Points, in no order, along strands that fork and pass close to each other.
(in the rows, 128 means zero)
Points whose rows are less than 127 apart are linked; no others are.
<936>: [145  87 145  89  87 111 149 151 115 111 114 127 143  71 113 127 144 149
 139 151 115  82 118 123]
<1000>: [ 96 131 116  76 171 169 120  86 146 120 132 131 157 131 153 118 186 141
 179 135  63  88 114 149]
<112>: [139 103 107 139 133  94 191 148 152  99  87 148 189 125  88 120 180 113
  97 103 184 102  91 160]
<1154>: [ 77  93 126 127 184 121  71 129  99 114 186 103  85 113 124  79 137  97
 124 163  90 120 143  98]
<573>: [ 80 162 105 167 205 141 108 120 135 168 132  92 110 192 116 110 109 123
 114 133 122 164 170 122]
<12>: [121 148  98 181 106 138 112 120 110 121 163 190  95 133 149 150 119 113
 109 146 136 169 150  67]
<536>: [123 113 144  91 119 187 148 147 154 145 120 178 197  91 139 146 148 113
 125  77 115 140 116 165]
<402>: [174 186 127 100 109 152 137 116 183  94 152 167 184 119 194 151  96 146
 144 109  93 100 135 105]
<857>: [113 107 156 112 148 137 126 142  94 140 130 110 119 121  66 130 133 100
 117 116 144 159 143 166]
<619>: [120 183 133 110 106 106  61 129 135 129 128  91 108 185 125  95  83 168
 135 125 137 161 143  98]
<1112>: [102 182 111 102 117 137  80 127 197  90 129 140 185 174 179  87 130 143
 132 107 136 125 120 130]
<594>: [122 111 146 139 104 147  75 130 121 178  73 105 132 149 116  80 107  96
 122  57 175 167  88 109]
<697>: [155 146 140  75  73 117 168 113  95 128 173 178  81  91 114 138 131 150
 111 176 152  87 172 130]
<737>: [147 126 195 101 148 122  89 125 111 141 125  93  78 118 103 138 124 132
 160 146  90 160 150  84]
<1219>: [143 150 121 145 120 127 185 175 110 161 151 116 116 110 145 142  72 157
  98 123 140 106 156 113]
<306>: [117 162 123 118 114 115 135  92 128 128 205 118 113 162 155 154  81 212
 140 169 129 100 176 154]
<130>: [137 100 144 104 136 159  48 105 107 143 154 115 118 126 138 116 123  69
 153  89 163 161 111 155]
<288>: [123 132 153 197 149 104 157 120 144 129  96  84 172 216  99 105  78 135
  89  94 185 141 105 146]
<465>: [100 114 115 107 150 135 102 113 168  76 139 120 181 137 135  99 157 170
 167 151 100  83 117 137]
<586>: [134 131  85  43 108 120 132 123 148 165 118 165 151 102  75 139 166 160
 139 119 160 114 150 140]
<359>: [123 135 160 114 158 125 166 117 134 102 173 145  91  90 135 146 158 168
 142 184  74  94 174  75]
<930>: [187 116 142  76  83 141 175 100 109 139 118 193 110  63 145 176 163 108
 139 144 117 109 118 141]
<895>: [154 184  77 119 140 105 101  95 115 148 158 124  96 166  87 161  90 132
 121 132 170 147 167 129]
<538>: [ 85  27 157 139 127 134 165 143 118 153 117  95 126  81  78 116 148  94
  76 101 110 168 100 172]
<253>: [160 109 183 141 139 119  95 186 169 130  82 111 175 115 126 117 118 124
 142 100 126 152 108  84]
<102>: [129  98 106  55 106 111 154 125 120 121 114 105 118  69 134 126 173  73
 113  80 116 134  85 179]
<801>: [158 111 177  96 170 114 122 112 124 121 165 131  78  79  94 164 154 124
 141 163  92 135 169  77]
<561>: [127 183 130 209 120  98 144 136 137  96  93  92 107 210 134 121  84 121
  96 149 105 179 142 128]
<1130>: [132 129 125 134 153  96 116 145 131 120 105  90  89 103 192  95 139 104
 155 113  85  99  99  74]
<1064>: [112 115  69 156 182 118  72 134 115 124 171 130 116 128 118 100 125 102
 121 141 149 120 149  81]
<873>: [138 144 118 132 178 142 120 131 168 137 194 137 145 102 179 138  98 173
 141 151 102  72 165  77]
<442>: [151 185 157 158 168 119 115 138 167 177 114  85 101 177 149 126  55 163
 128 141 106 159 175  90]
<1218>: [122 136 128 143 125 154 110  94 134 148 200 130 119 144 193 145  80 196
 161 163 119  91 148 103]
<1139>: [140 170  70  56 129 132 140 120 136 108 154 158 145  81 152 100 145 142
 129 120  64  56 124  75]
<227>: [120 141 149 137 154  99 107 147 143 130  62  70  98 145 165  86 145  85
 148  91  98 156  85 110]
<546>: [192 129 178 134  66 107 134 116  91  59 129 142  95 128 125 158 113 118
 139 177 141 122 109 117]
<682>: [122  94 104 196 171 113 127 123  71 116 107  98  91 124 107 113 133  54
 119 135 119 131 118 128]
<45>: [168 145 135 165 183 135  95 146 137 145 145 105 136 143 125 119  54  96
 116 108 169 140 160 128]
<412>: [101  50 152 112 156 118  96 120 103 102 160  69  87  81  98  86 131  74
 110 142  88 145 140 151]
<1155>: [158 143 139 117 117 120 133 149 176 115  78 123 183 128 163 132 133 126
 154  97 127 118  81 116]
<851>: [145 145 154 162  97 105 196 155 128 127  91 133 120 158 111 177 131 164
 120 162 108 151 128 133]
<225>: [152 121 163 144  88 118 215 206 137 123 102 134 170 154 129 151 128 152
  90 136 121 120  97 155]
<919>: [122 140 143 166 114 150 112 132 114 169  81 115 159 192  90 105  73 107
  83  66 188 164 112 124]
<1053>: [165 177  83 153 121  64 146 109 120 152 128  83 112 162  81 160  49 160
 106 126 150 130 162 138]
<569>: [158 141 119 170 139 121 130 113  63 111 121 121  91 150 100 139  86  55
  94 141 131 139 162 104]
<140>: [142 112  83  89 115 104 145  97 141  93  93 186 129  94 104 132 215 108
 137 165 121 106 129 141]
<664>: [ 73  89 165 149 153 158  83 134 156 169  79 111 156 145 132  49 129 111
 112  78 165 153  90 121]
<874>: [178 183 105  66 128 160 143  92 166  81 163 165 181 104 142 119 123 141
 139 129  72  54 140 128]
<1011>: [120 174 138 133 129 129  49 140 174 122 101 138 136 178 157  80 114 120
 123 112 153 183 122 112]
<446>: [132 195 110 149  96 102 144 137  92 126  95  94  93 199 124 118  85 114
  89 114 132 161 133 125]
<643>: [106 151 101  64 111 115 145 123 116 128 153 157 104 122 100 138 170 161
 136 152 129 116 164 155]
<1092>: [103 163 135 143 133 164 161 145 134 190 114 101 123 155 188 132  99 159
 147  98 123 129 120 155]
<772>: [109 136 176 149 109 149  87 115 110 122 164 108  93 161 182 104  78 165
 158 177 112 112 136 109]
<746>: [158 121 164 124 146 119 152 126 100 118 132 149  89 104  76 170 148  94
 115 155 116 169 167 141]
<312>: [ 76 141  72 113 136 114 128 143 122 154 116 113 130 148 113  95 159 146
 125  82 146 129 107 123]
<89>: [166 144  92 141 118 106 137  87 188 122 136 156 162 143 125 189 120 178
 155 150 141 123 141 141]
<1077>: [125 133 160  99 122 149 127 123 155  65 159 153 162 113 138 133 158 180
 157 180  68 105 142 103]
<870>: [ 85  75  69 142 113 145 153 143 115 140 123 181 157  83  92 132 174 155
 122 137 138  91 139 137]
<1148>: [190  86 156 123 110  92 150 168 115 116 116 125 144  86  73 141 116 126
 111 144 153  93 121 123]
<518>: [144 134 143  91 125 167  97 125 107 159 172 123 127 123 148 136  95 111
 145 103 176 116 126 171]
<651>: [144 116 108  64 114 146 148  75 132 117 119 186 114  74 142 155 194  99
 147 153  75  98 125 145]
<451>: [111 115  89 119 144 150 108 130 157 152 120 189 146 101 128 155 174 130
 140 119 105 156 130  88]
<796>: [121 162 156 170  88 138 152 178  81 148 137 126  94 140 146 112  42 141
  71 137 112 130 161  92]
<1043>: [131  91 131 118  92 121 151 114 102 138 114  91 155 122 105 113 126 170
 150 124 183  52  82 168]
<1040>: [110  89 149 159 113 122 165 140  86  74 134 155  93  90 123 124 169  97
 111 184  96 118 125 149]
<407>: [178 119 119  80 128 109 194 139 117 160 119 163  93  50 128 169 152  96
 103 136 120  98 145 159]
<24>: [128 112 150 163 156 183  84 108  80 137 181 162  87 112 139 139 104  66
 122 144 134 158 162 133]
<1069>: [112  68 139 133 113 101 194 170 135 128  71 126 140  84  93 134 182  94
  86  98 103 148  90 144]
<75>: [108 127 152 172 118 143 132 153  77 163 122 134  62  98 150 106  75  89
  76 119  91 154 157  61]
<984>: [186 152 159 113  89 136 156 160 156  98 141 191 166  88 146 170 111 142
 118 123 125 125 146  92]
<477>: [121 160  91 117 106 127 117 122 164 118 134 169 146 145 137 162 150 167
 147 125 121 162 132  96]
<83>: [107  80 173 171 132 151 143 154 108 110 123 122 127 111 152 116 141  91
 122 130 103 143 104 161]
<559>: [134 102 138 128 107 120 155 122  82 148  99 130 116 129  90 141 158  94
 122 112 172 137  89 178]
<790>: [142 103 131  75 113  98 118 144 127 104 128 103 115  61 148  99 142 126
 144 118  84 101 104  89]
<183>: [131 185 149 107 131 124 132 154 166 169 108  88 115 148 184 130  99 177
 160 117 101 133 136  96]
<113>: [103 123 179 161 119 159 127 159 118 127 135 100 110 119 200  87  87 159
 132 158  88  91 123 124]
<40>: [106  67 104  94 114  95 165 119 141 104  70 139 142  73  88 119 223 119
 128 129  92 117 103 145]
<456>: [127  92 153 136 133 126  66 141 146  95 115 132 151 116 115 113 148 116
 155 122 130 158 109 104]
<721>: [115 171 134 188 179 122 149 125 127 106 121  89 105 201 111 135 100 136
 106 167  91 170 194 131]
<524>: [128 122  82 110 165 121 125 130 143 158 155 129 134 100 122 148 138 190
 162 148 119  74 145  98]
<207>: [133 100 158 148 145 136 116 105 123 127 144  80 158 148 136 117 122 162
 168 128 172  85  91 169]
<506>: [ 77 131 127 158 131 145 111 156 117 144 131 151  96 128 160 108 123 122
 117 136  99 162 143  81]
<347>: [ 88 116 123 189 184 163 105 102  94 167  95 105 130 182  77 126 114 102
 119 110 142 171 160 119]
<952>: [179 144 120 157  91  70 127  86 142  95 141 146 115 155  97 174 101 179
 131 186 153 138 155 139]
<777>: [125  86  80 154 103 118 161 107 110 152 108 152 137 118  91 143 150 174
 147 162 172  64 121 152]
<356>: [ 72  86 152 156 123 151  88 106 136 121 100 125 153 161 130  94 164 122
 159 104 156 149  78 128]
<1201>: [ 80 137  61 158 116  98 121 104 137 158 127 118 146 170  86 116 133 180
 120 102 190 130 117 119]
<972>: [ 98 151  78  90 122 152 104 123 132 112 164 160 137  99 204  90 154 103
 127 109  92  84 115 103]
<1095>: [132 129 112 179 125 129 162 112 133 142  96 147 148 173 119 160 150 116
 129  97 186 147  85 155]
<533>: [ 64 168 100 153 124 141 122 128 138 180  94 123 116 174 171 101 134 131
 129  85 155 154 103 126]
<1136>: [ 72 163 112 128 130 130 124  92 149 120 171 113 134 187 136 135 136 192
 139 157 137 137 151 191]
<399>: [197 157 113 156 100  95 127 104  69  77 135 125  85 144 104 148  91  86
 113 161 166 125 123 117]
<1024>: [101 115 133 160 137 120 116 129  96 129  76  88  75 124 131  97 127  41
 104  97  91 179 107 116]
<964>: [122 126  63 157 156  98 107 119 127 132 143 130 122 141  67 135 128 146
 109 150 170 135 162 118]
<1060>: [ 91  76  70 106 139 173 130 108 132 173 134 166 148  71 139 139 179 125
 143 102  98 103 114 131]
<529>: [164 123 106 135 115 136 151 139  90 162 156 134 109  98 132 160  99 130
 134 115 167  91 124 140]
<553>: [153 141 110  56 122 112 105 110 154 136 129 119 161 135  90 142 144 162
 161  98 183 117 112 153]
<2>: [108 145  68 104 141 113 176 141 148 116 107 126 165 123 120 117 170 144
 115 101 145  95 115 145]
<384>: [122  47 141 117 134 114 115 112 109 146 116  90  94  77  60 126 144  88
 122 109 113 162 111 151]
<56>: [120 135 204 158  95 135 149 153 110 125  95  93 127 182 110 140 115 159
 137 150 111 170 118 146]
<481>: [148 130 143 187 164 126 116 139 163 147 129  82 172 177 123 119  58 147
 119 110 181 120 136 151]
<693>: [149  88 175 150 141 141 136 125 121  79 121 102 155 121 145 132 149 111
 163 153 137  96  88 173]
<804>: [121 127 162 155 186 176  88 145 130 168 147 141 106 123 133 114  93  68
 103 118 133 180 171 134]
<164>: [139  99 119 150 121  94 158 191 125  82 121 127 173 116  80 104 131 111
  80 126 179 102 113 155]
<626>: [124 141 145 101 151 118  54 110  96 125 123  75  95 168 100  98 114 131
 153 140 122 149 139  83]
<705>: [165 141 146 104  69 123 127 102 105  84 174 167 120 116 141 146 119 160
 143 177 149  83 137 130]
<530>: [145 103 134 131 136 152  75 107 118 119 164 166  98 103 164 148 142  46
 135 122 134 172 117 117]
<966>: [105 121 153  86 146 174 171 121 128 159 124 132 128 103 146 156 178 102
 141 102 105 150 117 194]
<415>: [162  95 192 124 101 171 135 167 148 115 132 167 177  80 141 172 124 124
 138 121 105 147 127 124]
<511>: [100  88 141  70 117 145 126 102 132 137 132 110 105  89 164 133 161  73
 131  90  93 181  97 182]
<9>: [138 165 151 117  90 127 160 167 167 107 116 117 187 157 151 135 110 164
 117 118 124 131 118 151]
<937>: [147 109  81  57 159  97 102  95 148 120 127 118 133  90 106 125 179 151
 168 143 117  64 123 111]
<646>: [145 153 101 186  75 109 131 124 133  95 161 169 132 156 143 161  85 148
 103 154 161 147 140 125]
<872>: [147 170 101 145 109  84 179 148 126 136  89 114 135 183 108 148 123 121
  96  84 177 152  99 145]
<120>: [ 89 158  98  84 184 165 108 122 159 157 145 143 133 120 201 104 159 108
 148 106  80 114 119 116]
<698>: [ 84 156 107 127 102 153 101 109 154  91 154 155 168 191 164 111 140 146
 134 129 164 139 118 177]

A fork is a point with three links, a tip a point with one. Leave the first point through the second and follow the links. Name the first fork or tip that comes.
<536> / <415> -> <801>
<569> / <682> -> <312>
<2> / <112> -> <553>
<952> / <89> -> <1040>

A fork is a point with three links. Follow the links from the first point to the second and name the forks in between, in order.
<511> / <895> -> <801> <857> <384> <964>
<538> / <306> -> <384> <857> <801>
<546> / <1095> -> <312> <964> <384> <857>
<1053> / <984> -> <964> <384> <857> <801>
<873> / <573> -> <1218> <801> <857>
<966> / <442> -> <801> <857> <384> <964> <312>
<1011> / <874> -> <801>
<697> / <465> -> <312> <964> <384> <857> <801>
<140> / <643> -> <384> <964> <312>
